A landscape with many peaks, sampled at points; each row gives a point and its height.
A climber steps from a point to the highest of its 4 nearest points, and stops where none of them is higher. Distance is the straight distance between rows; heights are no part of it.
<306>: [  2.4 -41.2 -37.5 -11.0   2.7   0.3   6.3   8.0 -30.6  24.3   6.0   7.6
  -2.8   4.6   4.4  -6.2 -10.5  -4.1 -20.6  15.4  -1.1 -22.5  -7.2 -27.7
  34.3   8.6 -17.3  59.1]  height 299
<561>: [ -7.0  20.7  18.5  21.9 -10.9  -4.0  -9.6   7.3  17.4  -7.6  -6.4   9.6
  -1.0  -6.3   3.4  17.5  -1.0   0.3  19.9 -12.8   4.6  13.5   9.0  13.5
  -2.8 -11.2   6.7 -43.5]  height 250
<130>: [  8.4   2.7   8.5 -20.1  15.5  12.3  21.8 -30.3  -6.6 -13.5   1.5   9.1
   7.1  25.0 -30.0 -32.7   8.2  -1.7   6.0  -7.5 -23.7  -6.5  -6.8   2.0
 -22.5  17.5  12.1   5.6]  height 156
<502>: [ -2.5  28.5  29.8  25.0 -16.6  -0.6  -2.8  10.3  20.2  -8.5 -12.5   5.3
   0.7 -12.9   3.0  21.5  -1.3   3.3  23.4 -10.4  12.2  15.1   4.9  11.0
  -5.5 -11.6   7.8 -50.3]  height 100
<44>: [ -4.3  32.5  24.1  11.9  -9.3   4.3  -9.4  -2.9  23.1 -11.1 -10.6   4.1
  -5.8   0.6  -6.7   2.7   5.1  -5.0  21.7 -16.7   1.6   9.0  14.7  29.3
 -12.2  -8.4  11.6 -43.8]  height 131
<175>: [ -8.7 -38.7 -41.2   3.6  -3.5  -8.1 -10.9  30.6  -1.2  30.7   7.9 -18.9
  -9.3  -1.8  43.2  37.1 -21.9   4.3 -30.9  17.0  16.1   8.4   4.3 -24.5
  39.8  -2.9 -28.8  52.3]  height 430
<961>: [  5.1 -48.2 -38.3 -19.5  14.1  -2.0   6.9   8.0 -30.5  27.4  10.9  13.2
  -1.9   9.1  -1.0  -5.2  -8.5  -6.8 -34.6  16.1  -6.0 -19.3 -11.1 -34.2
  30.2  14.1  -7.1  69.5]  height 203
<383>: [  8.2 -22.7 -26.7 -19.2  16.0   0.3   6.8  -3.1 -24.1  26.8   2.9   7.7
  11.3  14.6  -6.5 -23.5   0.4  -9.2 -12.6   2.4 -10.9 -11.8 -12.1 -23.5
  -3.1  15.8  -3.7  44.0]  height 178
<703>: [-12.2  15.8  14.7  28.5 -20.4  -5.4 -15.8  12.6  18.6  -0.1  -7.9   2.9
   2.0 -20.1   8.7  27.7   2.2   8.6  16.5  -5.1   9.7  14.2  10.8   6.2
   4.6 -12.4   2.2 -37.3]  height 498
<491>: [  5.6  12.7  10.2  -7.2  15.6   3.3  15.8 -12.7   9.3  -9.4  -2.1   0.9
  12.3   5.3  -8.5 -20.1  11.1  -3.3   1.5  -4.7  -9.0   2.7  -5.6   7.6
 -17.8   5.1  -0.4  12.4]  height 540
<940>: [-22.3 -25.6 -28.7  21.4 -14.8  -6.7 -12.1  29.6   3.2  27.6   6.2  -5.7
 -15.1  -6.6  42.5  41.6 -29.9  -1.0 -16.5  23.0  28.7   6.2  17.7 -23.0
  43.4 -18.5 -20.8  18.7]  height 513
<158>: [  8.6  41.4  44.7  -1.2  13.6   5.7 -14.6 -22.3  14.8 -23.7 -10.8  -9.3
   7.9   6.8 -27.7 -23.2  14.0   2.5  14.9 -16.7 -17.7   4.4   4.3  37.8
 -35.9  -0.4  29.2 -55.6]  height 382
<593>: [ -6.4  28.3  21.1   0.1   4.8  -0.1  -8.5 -12.9  23.8 -13.5 -12.2   0.2
  -0.2  -0.9  -8.7  -6.7   6.9  -4.9   9.4  -7.3   1.8  13.9   7.7  30.2
 -18.0  -1.8  13.6 -31.9]  height 471
<629>: [ -8.6  -6.7   1.0  19.5 -23.9  -3.7 -17.7  23.1   1.9  16.3  -6.4 -11.5
  -0.2 -24.3  25.4  30.0  -8.5   6.9   7.3   9.5  23.5   7.8  15.9  -7.9
  27.8 -15.3 -13.1 -17.7]  height 533
<129>: [-13.6  -4.6   0.5  16.4 -11.1  -8.1 -21.2  19.8   0.5  16.1   3.0  -7.1
  -8.6 -16.6  26.3  31.1 -10.4   6.9   0.3   6.3  14.7  11.1  16.0 -16.9
  22.7 -10.0  -6.2 -18.3]  height 444
<75>: [-6.2  8.3 -6.6 10.1 -5.4 -8.4 -6.8  8.5  6.6 -3.0  1.5  7.9 -5.9 -7.7
  6.9  3.4 -2.0  3.6  9.3 -9.3  2.2  2.0  3.2  9.8 -5.1 -2.9  0.7 -4.5]  height 400
<938>: [  5.4 -34.9 -32.0  -6.9   1.4   6.4   8.1   9.3 -16.9  16.7   3.8   4.1
  -0.3  -3.6   4.9   0.5 -10.5   3.4 -12.4  12.6  -2.4 -21.3  -9.9 -21.8
  28.6   6.9 -17.7  45.9]  height 418
<990>: [  9.7   3.4  -6.9  -5.7  14.4   2.3  15.3  -9.5   7.3   6.6  -4.0   5.1
  12.0  -1.4  -4.8 -16.4   3.2  -2.5   0.5  -2.3 -10.3  -7.3  -8.5  -1.1
 -10.7   5.8   3.7  21.5]  height 528
<1121>: [ 11.4 -13.5 -10.1 -14.5  12.5   1.2   8.4 -10.5  -6.2  10.9   2.1  12.4
  11.4   9.4  -8.9 -24.6   4.7  -5.7  -5.6  -0.9 -12.9  -7.5 -12.8 -20.1
  -8.7  14.0   3.7  31.9]  height 481
<298>: [-11.9 -35.5 -46.5   8.0  -6.6 -14.7 -13.2  33.6   0.8  36.9   9.5 -13.2
 -15.1  -5.2  44.8  42.0 -31.0  -5.8 -28.3  20.1  24.8   7.3  14.9 -30.2
  46.1 -11.8 -26.9  47.0]  height 391
<815>: [ 12.1  36.8  31.8 -23.0   9.2  10.2  17.3 -37.2  -9.3 -34.2   1.4   5.6
  12.1  16.8 -58.9 -46.5   7.9  -0.5  11.5 -14.8 -25.9  -5.7  -9.6  19.6
 -42.9   3.2  23.2 -27.2]  height 353
<1074>: [  5.3 -47.8 -43.3 -30.2  20.2  -5.3  15.6   3.9 -38.8  24.8  11.5  12.7
   7.6  12.2   6.6 -21.5   3.2 -12.6 -37.5  15.6 -20.1 -10.8 -18.0 -31.4
  16.0  29.2   2.5  71.5]  height 349
<913>: [-17.2 -17.2  -8.5  23.5 -16.5   0.9 -12.2  32.7   4.3  19.2   3.5  -8.3
  -9.8 -12.7  39.9  47.7 -22.6  -5.6  -4.7  17.0  36.6   8.1  11.0 -11.2
  47.6 -30.0 -17.7   5.7]  height 677
<797>: [  6.9  39.3  33.3  -4.3   7.1   1.6 -10.0 -19.8  19.9 -14.1 -10.8  -7.5
   1.3   1.7 -13.4 -13.6  10.7   1.3  14.7 -10.3  -5.5   3.1   8.6  38.9
 -22.3  -3.2  20.1 -45.6]  height 373
<926>: [ 10.8  -4.9   3.7 -24.3  15.3   9.7  20.4 -30.3  -2.8  -1.5   8.4  11.3
   9.3  25.9 -23.4 -31.7  10.5  -5.0  -0.2  -7.8 -21.3  -6.9  -9.0   0.0
 -19.6  16.4   8.4  15.3]  height 410
<999>: [ -2.9  44.3  36.7   3.8  -9.2   2.0   0.8  -8.7  20.8 -21.3 -10.9  -2.6
  -5.9   2.0 -10.0  -4.3   9.9 -11.6  25.3 -14.5   8.2  13.7  10.3  36.6
 -16.6 -11.6  21.4 -61.0]  height 266
<1025>: [  0.7 -52.8 -38.2  -2.1  -5.6   3.2   4.3  12.2 -20.4  23.1   5.1  -0.4
  -6.0  14.3  16.5   8.1  -8.5   2.6 -27.9  19.4   0.9 -17.4 -11.3 -33.0
  35.7   0.6 -26.8  59.8]  height 494
<733>: [ -4.8 -60.3 -46.2  -9.1   3.9   2.2  10.9   3.3 -23.5  27.3   5.7   9.5
  -7.1   8.5   6.5   1.0  -9.9  -5.4 -28.3  26.8   1.8 -22.3 -10.2 -30.1
  38.6   4.7 -16.8  65.3]  height 587
<14>: [  0.1  14.1  -4.4   1.1   7.0  -5.3  -3.2   0.6  15.9  -3.1  -3.8   6.4
   3.1  -3.7   0.4  -8.4   0.6  -6.0   2.7  -4.0   3.5  -5.4   2.2  12.8
 -11.5   2.0  -3.1  -0.2]  height 543
<425>: [  9.0 -19.5 -19.7 -20.6  13.4   1.7   8.8  -7.0 -18.1  19.4   3.8  15.9
  13.7  18.6  -6.8 -26.1   7.3  -6.3 -17.2   0.2 -15.5 -13.0 -14.7 -23.3
 -11.4  16.5   5.2  39.6]  height 354
<588>: [  4.7  -5.9  -6.8 -17.2  12.1   7.5  14.8 -18.0  -2.5  11.3   3.2   6.6
  14.0  24.1 -19.1 -29.1   6.4  -5.8  -4.4  -3.1 -18.3  -7.2 -10.3  -7.5
 -19.7  17.8   6.6  22.7]  height 489
<210>: [ -8.5   3.1  12.9  25.2 -25.3  -3.4 -18.0  17.4   6.5   8.4  -9.4  -3.8
   2.5 -22.4  21.8  28.7  -6.5   7.4   9.8   0.4  17.5  14.2  14.7  -3.7
  14.8 -13.4 -10.2 -32.7]  height 583
<769>: [ 16.2   5.8  14.7 -29.8  10.9   7.6  25.5 -34.9  -8.2 -17.2   4.2   3.7
   1.9  23.4 -41.7 -40.1  10.9  -3.3   7.1  -7.2 -25.2  -6.9  -5.7  12.1
 -29.3  13.5  20.1  -1.0]  height 147
<551>: [ -5.2  -1.6  -0.7  19.1 -18.6  -6.6 -14.7  14.8  10.5   4.1  -0.8   5.7
  -8.2  -9.4   9.0  12.9  -1.6   3.4   6.3  -3.5   5.8   6.8   9.8  -5.1
   4.0  -6.9  -2.4 -22.7]  height 466
<341>: [ 21.2  13.2  15.2 -27.5  13.0   9.5  18.6 -37.3  -4.4 -27.8   2.8   9.0
   5.4  23.4 -51.9 -45.5  11.3   0.0  10.0 -10.2 -29.7  -7.6  -7.4  16.9
 -31.6  12.3  17.2  -6.7]  height 301
<743>: [ 18.2  44.4  30.5 -27.7  10.1  12.8  24.2 -41.2  -4.8 -37.1   9.5   8.5
  17.0   3.5 -58.9 -59.5  12.2  -6.9  18.5 -16.8 -29.5  -3.5 -10.3  29.2
 -47.3   5.5  25.7 -35.1]  height 286
<878>: [  6.8 -13.9 -10.5 -22.4  13.8   4.9  15.6 -25.1  -7.4   1.6   4.0  13.5
  11.8  28.6 -21.2 -34.1  10.8  -1.7  -9.7  -4.6 -15.7  -7.1 -14.0  -7.1
 -28.0  20.8   0.6  19.6]  height 470
<435>: [ 10.6  19.1  24.9 -14.3  15.4   4.1  13.6 -30.7   2.6 -24.8  -2.1  -2.1
   2.4  13.2 -30.7 -25.7  14.8   0.8  13.0  -6.2 -20.1   1.2  -4.8  17.0
 -27.1   7.3  18.4 -12.5]  height 499
<564>: [ -2.5 -14.9 -12.2   1.6  -7.2 -10.7 -11.0  20.3  -7.1  -0.8   4.3  -2.8
  -8.8 -11.4  12.9   8.8   1.3   2.4  -5.8  -1.7   2.9  -4.5  -4.6  -6.8
   5.8   1.3 -15.2  11.4]  height 329
<694>: [ -9.5  10.4  19.5  24.9 -27.7  -6.2 -13.0  22.9   9.6   7.7  -4.8  -9.8
  -0.1 -32.0  27.4  37.0  -5.0   5.4  18.5   5.0  25.3  13.8  17.2   5.1
  18.9 -22.3 -13.1 -32.9]  height 575
<1094>: [ 12.2 -29.3 -22.0 -12.4   5.7  -1.8   5.8   1.8 -19.9  18.4   1.8   8.8
   4.5  -0.3  -2.4 -13.6  -7.4  -2.4 -12.8   5.7  -0.9 -21.2 -13.3 -24.7
  22.5  15.5  -7.8  46.4]  height 176
<320>: [-17.1 -20.1 -17.9   5.9 -11.4  -2.4 -19.2  21.1  -5.4  17.7   7.2 -14.0
 -14.8 -12.3  22.4  25.5  -8.3   8.3 -15.1  13.7  13.0   4.1  10.2 -21.3
  24.3  -4.4 -13.5  11.9]  height 476
<810>: [-12.8  -6.8   6.8  23.0 -25.7   4.4 -11.5  31.0   7.1  15.9  -1.3  -6.6
 -13.3 -22.4  34.8  47.1 -12.0  -1.9   1.1  13.0  42.4   7.7  12.2  -5.7
  36.7 -32.7 -18.6 -10.8]  height 512
<486>: [-11.7 -33.6 -34.6   6.3  -0.8  -4.3 -11.3  17.5 -10.9  17.0  12.0 -18.2
 -11.5  -2.6  32.6  26.5 -10.5   7.5 -28.3  16.9  10.4   5.6   4.5 -21.2
  27.5  -1.3 -22.5  32.3]  height 495
<882>: [-12.4  38.0  44.7  39.6 -14.0 -11.8  -8.8  16.3  27.9  -9.9 -16.8 -10.9
  -8.5 -21.9   5.8  38.9   4.5   4.3  26.5  -4.7  19.4  21.0  10.6  27.9
 -18.4 -20.1   9.4 -69.4]  height 24
<917>: [  4.4 -13.5 -19.2  -0.4  -4.3  -2.3  -1.6  14.7 -10.8  -4.0   2.8  -1.6
  -6.9  -6.0  12.4   3.7   3.0   5.5  -2.8   3.4   0.3 -13.7  -6.6  -6.3
  12.3   4.9 -18.9  28.6]  height 368
<1108>: [-16.0  -8.8  -0.2  14.8 -19.5  -2.1 -15.5  25.3   1.8  19.1  -3.2  -7.7
  -8.3 -22.5  34.6  38.2 -19.5   0.4  -6.6  15.6  29.9   6.8  16.2  -9.0
  35.9 -16.4 -11.2  -4.2]  height 556
<1126>: [  2.4  48.6  43.8   2.3  -6.1   2.2  -8.6 -23.4  17.2 -18.4 -11.2 -11.5
   1.5  -0.6 -21.7 -16.6  14.6  -5.4  25.3 -15.4  -3.1  10.5  11.5  40.2
 -24.1  -6.1  27.7 -62.8]  height 343
<686>: [ -9.3   0.2  12.0  22.5 -25.9  -1.4 -18.9  22.4   6.1  11.1  -9.1  -8.5
  -7.2 -26.9  35.1  41.4 -10.6   7.3   3.2   4.8  39.1   8.2  16.7  -4.0
  23.2 -30.4 -19.5 -20.6]  height 545
<487>: [  3.7 -20.4 -20.4 -20.8  10.8  -3.2  11.2 -16.6 -16.2  12.7   8.3  17.1
   9.5  26.9 -13.6 -27.2  10.5 -11.9 -12.5   0.1 -15.4 -11.2 -10.1 -15.2
 -17.5  22.8   0.2  35.7]  height 415
<919>: [-10.1   1.1  -8.0  13.2  -7.8  -5.4 -24.5  17.1   0.8   0.4   0.8  -0.2
 -13.2 -10.7  14.6  14.7  -2.8   7.2  -1.5   3.9   7.2   4.3   6.9  -9.3
   8.0  -1.8  -6.8  -7.8]  height 326
<247>: [ -9.2 -14.4  -6.4  10.1 -13.3  -3.6 -20.9  18.0  -2.1   9.2   4.9  -8.2
  -9.1 -10.9  22.1  19.0  -7.8   9.0  -5.4   6.1   9.5   3.1   6.8 -16.0
  20.0  -6.6 -14.3  -4.3]  height 437
<1053>: [ -7.5  47.5  49.1  26.2  -5.3   0.2  -7.5  12.2  31.5 -29.6 -15.2 -13.0
 -10.2  -7.5  -6.2  27.5  11.2  -0.2  27.1 -15.7  15.0  18.1  12.4  35.8
 -20.0 -17.5  20.2 -76.9]  height 21
<342>: [  6.7 -12.2 -16.6  -6.4  10.7  -2.6  10.7   4.1 -12.5   6.7  -1.5   6.6
   5.6  -1.9  -3.7 -11.8  -3.2  -2.7  -6.4   3.8  -4.1 -10.9  -9.5 -14.4
   9.4   9.2  -7.8  35.3]  height 259
<31>: [  7.7  20.6  19.4 -18.7  11.1  12.7  18.9 -31.0  -0.2 -19.9   2.9  -3.5
   4.9  19.2 -27.0 -28.1  12.7   6.3   8.9  -0.4 -26.2  -5.6  -8.7   8.6
 -27.0   6.4  13.3  -6.7]  height 355
<842>: [ -5.7  33.2  42.1  32.4 -13.8  -6.2  -6.3  16.0  28.9  -8.2 -15.2  -9.2
  -5.2 -17.7   5.5  36.1   6.4   4.7  24.8  -6.1  12.7  21.9  10.8  19.8
 -14.3 -11.7   7.1 -63.7]  height 25
<91>: [ 20.9  26.8  16.1 -31.6  15.1  10.2  24.9 -43.2 -12.4 -26.2   8.8   6.1
  11.0  17.1 -52.4 -51.2  11.4  -5.9  13.8 -14.2 -30.1  -7.9  -8.1  25.2
 -39.9   9.4  30.1 -21.9]  height 325
<332>: [ 12.7  -7.5  -2.3 -32.9  13.6   6.6  22.4 -36.1 -11.8 -10.4   9.7   9.7
   6.6  32.0 -41.5 -39.0   8.9  -6.9   0.7 -12.1 -22.9 -11.1  -3.1   8.1
 -24.4  22.9  13.8   9.7]  height 283
<803>: [ -2.7 -46.6 -43.9   6.1  -4.4  -1.8  -1.9  19.7  -4.3  25.0   8.4 -17.7
 -10.3   3.8  42.8  27.0 -11.0   5.5 -31.4  14.2  12.7  -0.4  -8.6 -26.4
  43.0  -5.5 -30.2  52.4]  height 469
<335>: [ 12.3 -21.1 -22.5  -8.0   3.8   2.1   5.8   7.2 -17.6   9.7   3.9   4.8
   4.3  -9.7   0.2  -6.2  -7.7   2.4 -11.0   3.8  -3.6 -17.6 -11.1 -12.2
  16.8   5.7 -11.7  41.0]  height 279
<368>: [  5.3  17.4   8.7  -3.1  18.2  -0.6  10.0 -19.6  10.0  -7.6  -3.8  -0.1
   9.0   2.9  -9.1 -18.3  13.2   1.7   3.5  -4.9 -10.6   0.0  -2.6  16.4
 -13.7   6.2   4.2   0.8]  height 552
<1008>: [ -3.9  36.6  29.5  28.4 -17.1   1.6  -1.9  10.5  24.0 -15.3 -14.3  -0.2
  -2.7  -8.7   2.0  30.1   4.9   0.6  25.3 -17.4   9.5  22.2   9.3  19.6
 -11.3 -13.3  21.1 -56.7]  height 32
<479>: [-10.6  14.7  24.0  25.7 -23.2  -8.4 -11.9  13.9  12.1   6.8 -11.8  -6.0
   0.7 -27.4  22.7  32.5  -5.3   6.9  19.6   0.9  18.3  13.1  12.8   1.9
   3.6 -19.0  -6.9 -36.2]  height 584
<982>: [  2.1  -9.9 -14.1  -5.0   5.7  -1.1   6.5   6.6  -9.6   3.8  -2.1   9.0
  10.0  -6.9   5.5  -7.8  -3.6   0.6  -2.0   2.3  -1.7 -15.2  -9.8 -15.1
   5.1   5.9  -7.1  34.5]  height 287
<848>: [ 15.3  37.2  30.6 -15.3  14.3   7.2  17.4 -34.5  -4.9 -48.6   0.6   3.1
   9.4  12.8 -51.8 -45.9  15.4   0.8  17.8 -13.7 -22.3  -5.8 -11.3  24.1
 -48.5   1.6  20.8 -30.5]  height 380
<1017>: [  5.6 -14.0  -4.4 -28.2  14.9   6.3  25.5 -32.7  -9.3  -3.4   9.4  14.2
   8.1  26.5 -32.5 -33.9  13.8  -6.0  -1.9 -10.3 -27.4  -8.9 -12.1   3.4
 -18.9  19.6  13.8  13.3]  height 420
<141>: [ 14.0  28.6  30.9 -13.3  16.4  11.5   9.5 -27.1  -2.1 -41.1  -5.1  -3.1
   9.3   5.9 -39.3 -29.5  10.8   7.0  10.5 -10.9 -16.1  -2.7  -2.6  20.5
 -34.9  -1.6  17.9 -31.4]  height 462
<906>: [  9.5  -3.1 -11.0  -9.0   7.1   5.4   6.1 -14.8  -3.2   9.4   0.6   5.8
  13.2   9.9  -8.5 -21.6   0.4  -1.9  -5.7  -2.7 -13.1  -5.6 -16.0 -17.0
  -7.9   5.8   3.4  28.3]  height 515
<78>: [ -9.4  -8.5 -11.7   9.4  -8.9 -13.1 -17.6  19.0  -2.1   1.8   3.3   0.8
  -8.7  -6.5  15.2  11.6  -3.4   3.8   4.0  -1.2   9.5   2.1   5.5  -9.0
   4.3   0.5 -12.4  -6.3]  height 267
<416>: [-13.7 -15.1  -7.1  13.9 -15.6  -2.1 -15.8  19.8  -1.4  22.0   7.4  -6.9
 -11.1 -17.6  34.4  32.4 -13.5   5.1  -5.1  15.3  19.2   5.7  16.0 -15.9
  28.4 -11.6  -8.9   0.3]  height 501
<577>: [ -4.1  35.4  28.8  15.6 -11.6   7.2  -1.8  -3.6  25.5 -18.5 -10.6   3.4
  -5.4   2.7  -8.6   3.6   6.8  -3.1  24.0 -10.1   1.8  13.6   6.0  28.4
 -13.1 -12.7  16.6 -54.9]  height 120
<860>: [  3.0 -32.0 -24.4  -2.2  -2.9  -1.6  -0.9  13.7 -14.5   9.0   7.5  -6.4
  -5.0  -3.5  17.0  11.7  -9.4   1.5 -16.2  10.9   0.1 -10.7  -3.8 -18.9
  29.9   3.6 -18.0  36.3]  height 621
<128>: [  5.2  26.7  20.0  -7.0  18.0   1.6  11.3 -22.7  15.1 -20.4  -6.0  -5.4
   4.5   1.2 -14.2 -15.7   9.8   2.9   6.4  -3.5 -12.7   3.0  -3.9  23.2
 -25.3   4.1  16.2 -14.1]  height 532
<202>: [-11.5 -26.2 -27.5   7.9  -9.0  -4.0 -17.5  27.4  -1.3  23.0   3.7 -10.2
 -17.5 -13.1  34.6  30.3 -19.6   1.1 -22.3  19.1  14.3   8.6   9.5 -19.1
  32.0  -8.1 -13.4  20.0]  height 461
<1143>: [ -9.5  51.6  56.8  44.8  -8.4  -7.5 -12.5  15.4  34.8 -18.6 -17.5 -15.8
 -11.5 -25.6  -5.4  37.1   9.8   4.0  28.9  -8.9  18.0  20.1  17.5  36.4
 -18.2 -19.2  10.3 -74.4]  height 22
<964>: [ -9.8   1.7  14.8  19.4 -25.6  -1.3 -17.7  16.9   3.4  13.4  -4.8  -5.5
  -4.8 -29.4  33.1  40.4 -11.0   4.8   8.4   5.3  26.7  12.9  12.3  -6.1
  23.7 -20.9  -8.7 -27.8]  height 643
<241>: [  3.2 -43.5 -29.9  -2.9  -4.1   3.7   0.5  10.8 -19.1  14.8   5.4  -2.4
  -6.2  -0.7  16.6   7.4  -7.1   1.8 -18.0   9.0   4.9 -13.6 -12.1 -25.0
  34.2   6.2 -21.2  51.5]  height 535
<5>: [  4.5  34.8  31.2  -4.3  13.4   6.4  -6.0 -23.1   9.9 -20.6  -0.9 -11.5
   4.3   2.7 -16.9 -18.9  10.1   0.7   8.3  -8.9 -13.4   4.2   9.5  24.8
 -18.9   0.7  13.7 -29.3]  height 472
<1013>: [  0.8 -27.2 -30.1 -27.9  17.3  -2.3  11.7 -10.8 -24.6  12.7  11.9  12.8
  12.1  24.5  -6.2 -33.5   8.8 -11.4 -25.1   3.0 -19.1 -10.5 -19.1 -19.2
 -10.6  25.7  -0.1  42.9]  height 385
<145>: [ -6.5  -7.9 -14.1   6.9  -5.5  -9.3  -9.2  15.4  -5.2  -2.6  -0.5   0.8
  -5.3 -11.3  10.5   6.2   0.1   7.6   1.1  -1.4   4.7  -1.5   2.4  -6.1
   1.6   0.5 -16.6   4.7]  height 196
<272>: [ -4.5  11.1   2.4  23.2 -21.1  -1.0 -21.6  12.5   7.7   5.3  -2.2   1.0
   0.0 -17.7  13.9  24.2  -5.1   5.4  11.0  -1.7   8.7   9.5   8.3  -3.2
   4.4  -6.3  -2.2 -30.2]  height 539
<197>: [ -6.2  12.9   6.0  16.4 -15.4  -4.2 -13.3  11.8  16.3  -6.3  -6.0   7.3
  -3.8  -3.3   1.2  12.9  -1.1  -1.2  16.1 -12.4   3.6   9.4   3.3   4.2
  -5.9  -5.4   9.9 -29.5]  height 419
<225>: [  3.6  -2.4   2.0  -9.7  13.9  11.7  20.9 -19.7   5.6  -1.1  -1.2   7.9
  10.8  11.8  -8.9 -19.4   9.6  -0.1   1.5  -5.0 -15.0  -3.7 -10.2  -3.6
 -17.1  10.8   4.3  13.8]  height 517
<753>: [  2.7  15.7  -3.4  -1.2  13.5  -2.4  -0.5  -2.4   6.7  -6.5   0.7   4.2
   6.5  -9.0  -1.0 -10.6   0.7  -0.7   2.4  -4.9  -2.3   0.3  -5.2  12.5
  -9.4   3.4  -3.4   8.8]  height 573
<915>: [ -0.5  24.8   5.9   4.1  15.0  -3.2  -5.4  -2.6  11.0 -11.4  -4.3   4.3
   2.6   0.1   1.7  -7.7   6.0   0.2   6.3  -3.4  -1.7  -0.9  -1.2  22.6
 -14.4  -3.9   6.2 -10.6]  height 600
<1012>: [  6.0 -42.0 -38.8 -19.2  16.1   1.4   4.6   5.4 -28.9  27.7   8.6  14.3
   0.4   6.0  -0.3  -9.3  -9.4  -3.8 -29.3  13.8  -9.5 -13.4 -13.4 -30.0
  27.4  15.3  -1.8  56.6]  height 157
<893>: [ 14.5  36.8  41.7  -8.0  15.2   5.4  -0.6 -29.5  -0.4 -47.6  -3.6  -8.2
  12.7   8.5 -37.2 -39.2  13.1   2.4  19.1 -11.1 -22.1   1.4  -8.3  30.7
 -45.5   2.2  25.5 -42.8]  height 427
<663>: [  9.6  20.9  16.1  -8.8  15.6   5.6  11.4 -20.8  11.7 -15.5  -5.7  -0.5
  14.2   8.0 -15.3 -23.3  10.0   1.9   4.5  -3.3 -17.2  -2.4  -6.4  11.9
 -21.7   8.3   7.5  -2.0]  height 531
<1099>: [  1.6 -21.0 -17.0 -36.6  20.2  -0.1  24.2 -27.6 -13.8   2.2  13.5   9.5
  13.7  28.5 -20.1 -31.3   9.4 -13.5  -9.6  -2.7 -21.0 -11.2 -13.3  -5.2
 -19.4  28.0   5.4  33.1]  height 447
<516>: [  9.9 -35.6 -35.3 -22.2  16.4  -5.1   9.8   1.3 -31.1  27.1  11.6  12.3
  13.0  14.9  -6.4 -19.3  -0.3 -11.0 -31.8   2.0  -8.2 -10.5 -14.9 -25.9
   8.4  23.3   0.1  53.5]  height 317
<1147>: [ 20.3  22.3  19.4 -28.1  16.4  11.3  20.9 -39.5 -12.0 -20.2   7.2   9.1
  14.5  20.4 -50.0 -53.5   9.1  -2.4   9.9 -15.2 -26.7  -9.9  -9.3  16.7
 -38.8  11.4  23.7 -12.7]  height 314
<888>: [ -0.8  41.1  38.8  23.6 -15.2   5.1   3.9   9.5  26.7 -17.9 -12.9  -2.5
  -6.5 -15.4  -2.8  27.7   7.2   1.9  23.2 -14.9   9.7  17.0   5.7  27.1
 -11.7 -13.1  14.3 -63.5]  height 26
<659>: [ -2.2  49.2  49.2  19.8 -13.2   3.9   3.3   7.4  26.8 -29.2 -17.6  -6.4
  -3.7 -13.3  -5.4  16.4  12.5   0.5  22.2 -15.0  13.1  19.0   9.2  37.2
 -20.6 -13.4  25.0 -77.1]  height 20
<86>: [ -2.0 -35.2 -26.7  -1.2  -2.8  -0.8  -1.8  16.7  -9.0   7.2   9.7 -11.7
 -11.9  -5.3  27.3  22.3  -7.0   9.3 -19.4   8.1   3.2  -1.7  -4.0 -20.3
  32.5   4.9 -22.4  33.6]  height 542
<651>: [ -1.5  -7.7 -13.8   4.0   3.9  -9.0  -3.6  13.4  -5.5  -5.7   3.7  -1.5
  -6.3 -11.3   9.2   5.6  -1.6   1.0  -0.5  -1.6   3.7  -8.9  -1.1  -0.2
   4.0   2.9 -11.4  14.4]  height 328
<190>: [-19.2 -26.3 -19.1  23.8 -31.3  -5.0 -15.4  37.7   0.7  27.1  -0.1  -4.0
 -16.6 -14.3  43.7  60.0 -29.7   0.2  -7.6  16.1  40.2   9.6  18.2 -23.2
  45.3 -31.9 -18.2   9.4]  height 586
<512>: [ 14.1  39.1  40.4  -6.9  15.4   2.1  -4.7 -26.3   2.4 -40.7  -2.6 -10.8
   8.9   3.9 -34.4 -30.1  16.5   9.3  16.7  -7.9 -16.2   4.9  -4.6  30.0
 -35.4  -1.9  20.6 -43.4]  height 425
<73>: [ -2.9 -50.7 -34.7  -4.4  -9.2   5.1   3.7  10.7 -15.8  16.5   3.2  -9.0
  -7.0   8.4  24.1  19.1  -8.8   6.9 -21.4  15.2  11.3  -7.4 -12.5 -24.7
  36.9   0.2 -29.0  54.4]  height 615
<798>: [  5.1 -37.4 -40.2 -29.2  19.4  -6.3   8.1  -3.7 -33.5  17.7   8.2  12.2
   9.1  13.4  -3.6 -29.6   5.9  -9.1 -31.4   8.4 -13.2 -14.9 -16.6 -25.5
  -3.8  25.5   0.6  58.3]  height 369
<200>: [-22.4 -35.0 -34.2  27.5 -22.2 -15.9 -15.1  46.1   3.8  24.1   2.9  -5.8
 -16.2  -4.1  51.6  60.3 -34.7  -5.0 -15.8  21.2  42.6   4.8  17.9 -38.7
  51.3 -24.2 -34.0  32.0]  height 467
<1041>: [ -8.7 -21.6 -20.3  -0.4  -2.1  -6.2  -9.0  14.5 -10.8   0.1   4.1  -5.5
 -10.4  -2.2  19.2  18.6  -3.5   6.8  -7.0   1.7   7.2  -3.2  -0.4 -10.1
  16.4   0.3 -15.9  22.5]  height 488
<1080>: [ -3.4  25.1  13.0   2.8   4.9  -2.5  -1.9 -15.4  18.7 -13.4  -3.9  -1.0
   0.8   2.8  -6.1 -11.3   8.0  -3.8  12.0  -4.6  -1.0   4.6   7.6  31.5
 -14.9   1.5  10.6 -18.8]  height 602
<62>: [-11.9 -30.4 -36.1  14.7  -7.0  -6.6 -14.5  25.5  -1.7  28.0  13.0 -14.2
 -12.3  -4.9  38.1  36.4 -22.6   5.4 -27.0  21.0  19.8   5.8   9.7 -22.0
  35.0  -5.2 -24.2  33.2]  height 448
<762>: [ -6.4  23.1   9.0   9.2  -4.2   3.3 -10.9   2.5  21.1  -9.2  -6.8   0.9
  -3.7   1.5  -2.6  -1.3   6.8  -4.3  13.7  -6.4   1.1   4.0   8.1  18.2
 -13.7  -1.1   8.6 -26.4]  height 468
<269>: [ 13.7  29.7  23.8 -26.3  16.4   9.3  23.6 -36.8  -5.7 -29.4   2.7   4.2
   5.1  17.0 -45.4 -42.2  11.7   1.7  12.0 -14.2 -28.0  -6.6  -7.4  17.2
 -34.3   8.3  23.1 -20.2]  height 337

Where does a climber stop that starts at each point below?
<78>: <913>
<798>: <1080>
<383>: <1080>
<175>: <860>
<62>: <860>
<659>: <1080>
<335>: <860>

Call two points neighbours if one is among the 4 nearest of the other. Go from one point of each pair to the other, from neighbour to neighbour, staying as high as possible. Name the lowest point that can't be avoided.
<73>, <1080>: <197>
<479>, <913>: <629>
<860>, <73>: <86>
<733>, <73>: <1025>
